Points, in no order, along strands that fork and pass close to each other.
In the rows, 100 means zero.
Two points are linked if the straight distance between their rows is under 60.6. Some points are linked to none.
Z_341: 89; 105; 113; 105; 105; 100; 95; 103; 104; 101; 120; 69; 85; 114; 125; 111; 86; 112; 104; 83; 123; 97
Z_923: 122; 46; 126; 144; 95; 114; 98; 98; 119; 65; 83; 121; 93; 100; 83; 101; 126; 92; 100; 114; 117; 81
Z_691: 117; 87; 101; 114; 95; 107; 104; 113; 89; 81; 118; 95; 82; 106; 101; 98; 94; 100; 83; 110; 115; 96
Z_935: 129; 63; 136; 128; 117; 130; 85; 125; 108; 63; 93; 105; 90; 98; 78; 123; 106; 99; 134; 85; 104; 72
Z_659: 90; 116; 61; 100; 65; 79; 106; 98; 91; 91; 93; 137; 127; 86; 104; 60; 102; 85; 93; 123; 82; 93
Z_2: 98; 112; 101; 52; 113; 76; 71; 89; 126; 169; 115; 77; 113; 111; 107; 87; 87; 108; 104; 102; 66; 105
Z_294: 66; 94; 82; 100; 82; 91; 114; 97; 113; 52; 87; 107; 111; 107; 109; 81; 116; 125; 68; 115; 102; 101
Z_927: 96; 87; 100; 110; 83; 100; 118; 115; 96; 81; 108; 111; 96; 92; 113; 79; 101; 107; 69; 110; 111; 93
Z_223: 115; 37; 128; 140; 85; 111; 86; 96; 129; 62; 77; 145; 91; 89; 78; 93; 135; 93; 118; 99; 110; 74
Z_137: 89; 109; 83; 109; 56; 96; 122; 97; 118; 95; 75; 114; 121; 114; 106; 90; 77; 78; 109; 130; 93; 86
Z_32: 105; 65; 143; 122; 125; 115; 69; 100; 110; 77; 103; 120; 72; 106; 91; 109; 118; 128; 82; 78; 107; 98
Z_824: 97; 110; 80; 91; 63; 90; 98; 87; 114; 113; 71; 116; 131; 109; 102; 80; 82; 53; 112; 123; 83; 84
Z_914: 91; 119; 113; 101; 113; 115; 98; 93; 93; 111; 112; 79; 84; 102; 108; 129; 92; 91; 107; 80; 127; 93
Z_687: 102; 97; 73; 103; 84; 83; 110; 103; 87; 82; 103; 125; 114; 94; 107; 71; 91; 71; 93; 135; 94; 92
Z_335: 123; 104; 83; 95; 106; 111; 118; 99; 74; 105; 82; 112; 94; 91; 93; 114; 81; 72; 115; 108; 105; 97
Z_437: 118; 79; 110; 115; 110; 110; 115; 83; 85; 81; 89; 117; 89; 73; 105; 104; 105; 114; 86; 100; 107; 99
Z_776: 87; 116; 89; 73; 61; 86; 76; 84; 109; 123; 73; 107; 121; 108; 100; 77; 82; 66; 90; 114; 84; 85
Z_91: 46; 121; 80; 70; 61; 72; 119; 91; 116; 92; 96; 105; 114; 105; 105; 77; 120; 119; 73; 103; 94; 109
Z_861: 83; 108; 89; 59; 79; 78; 82; 93; 113; 134; 107; 91; 104; 102; 101; 79; 86; 101; 73; 101; 83; 120
Z_314: 122; 88; 147; 121; 140; 125; 86; 124; 88; 96; 110; 92; 72; 87; 59; 140; 141; 107; 108; 87; 101; 77
Z_978: 74; 111; 78; 65; 81; 60; 77; 93; 109; 147; 107; 122; 126; 111; 127; 55; 113; 111; 80; 99; 74; 121
Z_342: 95; 110; 91; 68; 110; 70; 63; 86; 127; 167; 116; 101; 117; 110; 118; 75; 89; 108; 101; 92; 70; 133
Z_316: 83; 108; 84; 83; 73; 84; 95; 103; 100; 90; 105; 91; 122; 110; 138; 77; 92; 109; 98; 92; 105; 98
Z_81: 97; 42; 120; 140; 74; 94; 110; 101; 114; 49; 67; 138; 99; 90; 85; 81; 150; 106; 108; 91; 108; 90
Z_8: 86; 121; 122; 114; 153; 111; 95; 110; 93; 119; 131; 65; 81; 106; 86; 133; 116; 109; 106; 84; 109; 113
Z_571: 66; 92; 81; 74; 114; 84; 101; 74; 117; 141; 118; 90; 113; 116; 124; 73; 91; 121; 85; 82; 90; 143
Z_346: 93; 111; 83; 89; 91; 93; 100; 98; 99; 128; 113; 91; 86; 103; 115; 84; 71; 131; 85; 86; 89; 105
Z_628: 62; 112; 73; 79; 68; 84; 124; 105; 108; 77; 82; 119; 110; 98; 105; 81; 111; 101; 71; 116; 95; 96
Z_585: 96; 100; 82; 83; 94; 101; 90; 102; 95; 93; 86; 87; 107; 99; 114; 100; 83; 72; 103; 89; 104; 93
Z_795: 110; 120; 96; 81; 96; 72; 66; 94; 98; 144; 75; 88; 119; 117; 113; 110; 78; 80; 105; 101; 70; 101
Z_846: 96; 122; 92; 87; 107; 110; 90; 95; 93; 110; 102; 76; 105; 90; 101; 116; 80; 71; 113; 85; 113; 99
Z_500: 99; 107; 99; 97; 85; 107; 116; 89; 87; 91; 97; 118; 102; 108; 124; 105; 86; 105; 116; 86; 116; 110
Z_450: 121; 114; 102; 95; 133; 112; 108; 101; 77; 107; 109; 83; 76; 94; 73; 135; 110; 117; 93; 101; 104; 102
Z_524: 118; 99; 114; 113; 115; 109; 114; 100; 88; 79; 103; 91; 82; 83; 99; 118; 83; 100; 123; 93; 103; 67
Z_512: 75; 128; 72; 81; 46; 73; 89; 95; 119; 104; 75; 128; 135; 106; 99; 72; 110; 90; 74; 112; 92; 109
Z_410: 128; 87; 128; 121; 131; 113; 81; 130; 102; 85; 116; 93; 75; 97; 81; 134; 117; 126; 100; 96; 109; 89
Z_349: 89; 104; 90; 61; 138; 97; 103; 92; 113; 158; 138; 59; 97; 104; 96; 95; 85; 117; 100; 93; 85; 124
Z_817: 103; 115; 88; 79; 85; 111; 113; 96; 103; 114; 95; 118; 112; 96; 130; 107; 85; 112; 99; 99; 114; 110
Z_370: 97; 113; 102; 85; 114; 99; 88; 102; 91; 111; 128; 102; 109; 93; 112; 85; 88; 98; 81; 122; 112; 109
Z_415: 51; 100; 83; 67; 98; 89; 105; 84; 113; 131; 113; 95; 118; 104; 117; 48; 108; 119; 75; 90; 91; 132
Z_193: 92; 101; 88; 85; 93; 90; 105; 111; 84; 93; 108; 113; 114; 97; 109; 74; 93; 98; 73; 132; 96; 104
Z_952: 81; 97; 104; 86; 89; 78; 109; 72; 92; 93; 97; 89; 95; 80; 112; 97; 95; 104; 77; 100; 110; 117
Z_404: 88; 87; 120; 92; 119; 115; 110; 79; 110; 103; 115; 77; 66; 105; 93; 107; 93; 130; 78; 83; 105; 117
Z_885: 58; 108; 84; 105; 79; 82; 120; 101; 100; 80; 100; 125; 101; 91; 132; 84; 110; 127; 85; 80; 102; 117
Z_678: 116; 73; 116; 119; 104; 127; 109; 98; 102; 61; 88; 125; 112; 74; 111; 92; 108; 124; 89; 95; 107; 92
Z_960: 116; 141; 98; 86; 113; 85; 83; 94; 70; 140; 113; 70; 99; 110; 72; 124; 91; 100; 102; 109; 81; 110
Z_853: 116; 82; 137; 119; 111; 131; 93; 109; 102; 72; 106; 106; 82; 80; 96; 112; 90; 108; 115; 76; 105; 72
Z_582: 95; 117; 95; 57; 102; 77; 75; 82; 98; 136; 99; 69; 92; 103; 92; 99; 81; 90; 91; 91; 84; 117
Z_587: 104; 156; 80; 94; 133; 117; 99; 120; 71; 122; 113; 74; 89; 103; 70; 138; 119; 109; 119; 102; 90; 98
Z_797: 88; 123; 66; 89; 41; 77; 105; 108; 111; 100; 80; 134; 146; 96; 96; 63; 120; 80; 94; 119; 87; 93
Z_684: 71; 108; 76; 85; 78; 75; 105; 106; 97; 101; 107; 104; 114; 103; 137; 70; 112; 124; 89; 81; 104; 117
Z_278: 87; 117; 105; 98; 139; 95; 92; 115; 106; 129; 146; 56; 81; 112; 97; 116; 93; 103; 99; 88; 101; 130
Z_770: 71; 122; 68; 90; 74; 67; 91; 94; 108; 124; 107; 121; 121; 106; 135; 69; 110; 120; 83; 98; 91; 116
Z_698: 122; 110; 82; 94; 97; 105; 109; 104; 72; 119; 95; 104; 111; 117; 100; 104; 78; 66; 119; 119; 94; 87
Z_669: 126; 88; 127; 124; 138; 133; 108; 119; 80; 84; 99; 99; 79; 89; 64; 133; 122; 80; 122; 102; 102; 74
Z_366: 123; 127; 97; 81; 93; 84; 89; 107; 81; 136; 81; 88; 123; 116; 95; 117; 78; 71; 123; 107; 81; 86
Z_27: 102; 114; 131; 117; 140; 115; 90; 121; 89; 92; 123; 69; 97; 108; 94; 130; 102; 101; 102; 100; 110; 105
Z_295: 95; 106; 110; 90; 103; 94; 113; 65; 77; 109; 96; 96; 84; 88; 98; 114; 86; 97; 93; 97; 103; 111
Z_307: 139; 77; 109; 128; 111; 111; 93; 121; 93; 76; 107; 97; 84; 100; 91; 114; 112; 108; 96; 101; 119; 94
Z_431: 122; 79; 135; 139; 130; 124; 100; 123; 98; 82; 86; 101; 86; 83; 45; 140; 141; 83; 148; 93; 92; 64
Z_839: 114; 138; 99; 130; 117; 117; 104; 108; 68; 112; 97; 74; 92; 113; 72; 129; 103; 77; 122; 103; 101; 85
Z_729: 125; 56; 109; 154; 89; 110; 128; 106; 112; 75; 85; 117; 87; 106; 80; 98; 118; 80; 109; 120; 119; 90
Z_134: 106; 116; 118; 103; 123; 119; 90; 109; 93; 79; 125; 83; 105; 98; 85; 125; 93; 86; 104; 118; 115; 99
Z_849: 104; 72; 106; 131; 95; 130; 117; 105; 102; 63; 88; 143; 114; 93; 111; 80; 108; 100; 102; 107; 106; 103
Z_190: 88; 97; 82; 99; 56; 88; 131; 113; 117; 77; 78; 109; 110; 105; 108; 85; 98; 91; 87; 129; 98; 87
Z_236: 116; 135; 96; 86; 125; 96; 97; 106; 77; 130; 126; 77; 81; 106; 84; 132; 101; 117; 103; 105; 96; 112
Z_588: 135; 67; 139; 144; 120; 132; 103; 118; 113; 77; 93; 109; 87; 99; 54; 122; 124; 86; 160; 92; 105; 67
Z_352: 113; 116; 103; 126; 141; 125; 116; 114; 67; 86; 99; 90; 82; 99; 69; 136; 117; 90; 126; 98; 97; 81
Z_117: 82; 110; 105; 55; 90; 58; 62; 79; 125; 161; 109; 115; 120; 101; 127; 64; 108; 98; 88; 101; 65; 112
Z_956: 147; 55; 118; 145; 100; 125; 120; 116; 115; 70; 90; 103; 94; 101; 72; 102; 112; 70; 138; 114; 112; 94
Z_569: 91; 108; 80; 77; 72; 79; 91; 106; 99; 97; 81; 95; 131; 90; 130; 76; 84; 86; 108; 94; 95; 91
Z_726: 84; 114; 99; 83; 124; 91; 92; 111; 108; 128; 133; 70; 84; 113; 124; 107; 77; 100; 94; 95; 110; 103
Z_925: 121; 104; 90; 93; 91; 95; 109; 116; 98; 94; 113; 89; 80; 105; 102; 106; 86; 83; 92; 132; 115; 84
Z_395: 101; 60; 104; 128; 80; 94; 112; 91; 99; 55; 75; 125; 83; 87; 100; 92; 128; 107; 93; 89; 107; 96
Z_810: 116; 100; 105; 98; 124; 101; 112; 83; 83; 97; 103; 98; 82; 84; 100; 126; 96; 121; 91; 106; 106; 107
Z_274: 100; 126; 91; 73; 106; 103; 82; 80; 95; 137; 104; 72; 104; 93; 103; 113; 81; 95; 98; 88; 106; 111
Z_446: 73; 110; 87; 77; 121; 80; 87; 74; 109; 134; 105; 87; 114; 119; 130; 95; 88; 104; 100; 95; 89; 122
Z_596: 136; 84; 102; 142; 100; 136; 119; 108; 101; 80; 94; 96; 106; 111; 77; 104; 95; 76; 138; 114; 122; 99
Z_131: 130; 129; 89; 127; 105; 125; 109; 114; 79; 104; 91; 86; 114; 100; 73; 129; 89; 90; 122; 103; 103; 100
Z_723: 72; 92; 110; 79; 104; 87; 110; 69; 109; 92; 115; 78; 86; 97; 110; 97; 95; 124; 85; 93; 105; 121
Z_888: 103; 87; 131; 92; 138; 121; 98; 95; 106; 91; 109; 73; 66; 99; 76; 124; 101; 130; 87; 71; 96; 114
Z_19: 124; 101; 96; 135; 90; 123; 105; 107; 88; 82; 94; 90; 109; 113; 88; 105; 83; 92; 123; 95; 115; 99
Z_228: 121; 87; 83; 118; 97; 111; 134; 100; 99; 95; 82; 110; 96; 87; 96; 114; 82; 71; 132; 113; 107; 86
Z_635: 104; 70; 121; 106; 131; 119; 87; 96; 110; 76; 90; 104; 77; 96; 93; 120; 107; 132; 80; 81; 102; 110
Z_470: 82; 104; 84; 111; 80; 103; 112; 87; 93; 72; 99; 120; 92; 95; 124; 87; 93; 117; 102; 76; 101; 100
Z_133: 96; 123; 87; 65; 130; 91; 74; 106; 115; 168; 134; 50; 106; 107; 98; 98; 86; 107; 109; 91; 75; 110
Z_144: 89; 121; 78; 84; 103; 81; 75; 81; 98; 121; 88; 96; 123; 122; 125; 98; 74; 101; 104; 96; 79; 116
Z_860: 125; 53; 132; 123; 117; 119; 64; 118; 114; 73; 92; 129; 88; 96; 89; 106; 125; 128; 91; 93; 107; 78
Z_562: 92; 75; 128; 121; 80; 97; 112; 87; 106; 64; 93; 118; 76; 98; 104; 93; 122; 130; 85; 84; 105; 97
Z_870: 117; 79; 93; 119; 90; 119; 126; 99; 106; 68; 85; 124; 111; 90; 113; 94; 100; 78; 121; 108; 118; 98
Z_328: 79; 117; 84; 65; 63; 83; 91; 95; 118; 120; 79; 113; 123; 93; 105; 80; 88; 96; 67; 112; 83; 110
Z_553: 77; 85; 105; 115; 68; 96; 135; 115; 108; 49; 93; 138; 104; 96; 109; 76; 130; 89; 104; 102; 111; 100

Follow the links from the first point to the second, and from the first to the third. Name the last point that the two ways share.
Z_635; Z_960; Z_849 -> Z_810
Z_349; Z_500; Z_294 -> Z_684
Z_274; Z_628; Z_223 -> Z_328
Z_431; Z_470; Z_134 -> Z_846
Z_628; Z_569; Z_956 -> Z_328
Z_236; Z_860; Z_698 -> Z_810
Z_684; Z_131; Z_853 -> Z_669
Z_978; Z_726; Z_190 -> Z_846
Z_853; Z_585; Z_395 -> Z_669

A fork is a point with three links, a tip a point with one. Leave the first point through the second and follow the links. Name the first fork or tip that comes.
Z_860; Z_32 -> Z_810
Z_839; Z_131 -> Z_562
Z_437; Z_678 -> Z_415
Z_395; Z_81 -> Z_669

A fork is a point with three links. Follow the links from the first point to the second and name the forks in between, in order.
Z_307; Z_27 -> Z_691 > Z_193 > Z_328 > Z_846
Z_927; Z_117 -> Z_193 > Z_328 > Z_846 > Z_684
Z_410; Z_133 -> Z_691 > Z_193 > Z_328 > Z_846 > Z_684
Z_726; Z_956 -> Z_846 > Z_328 > Z_193 > Z_691 > Z_669
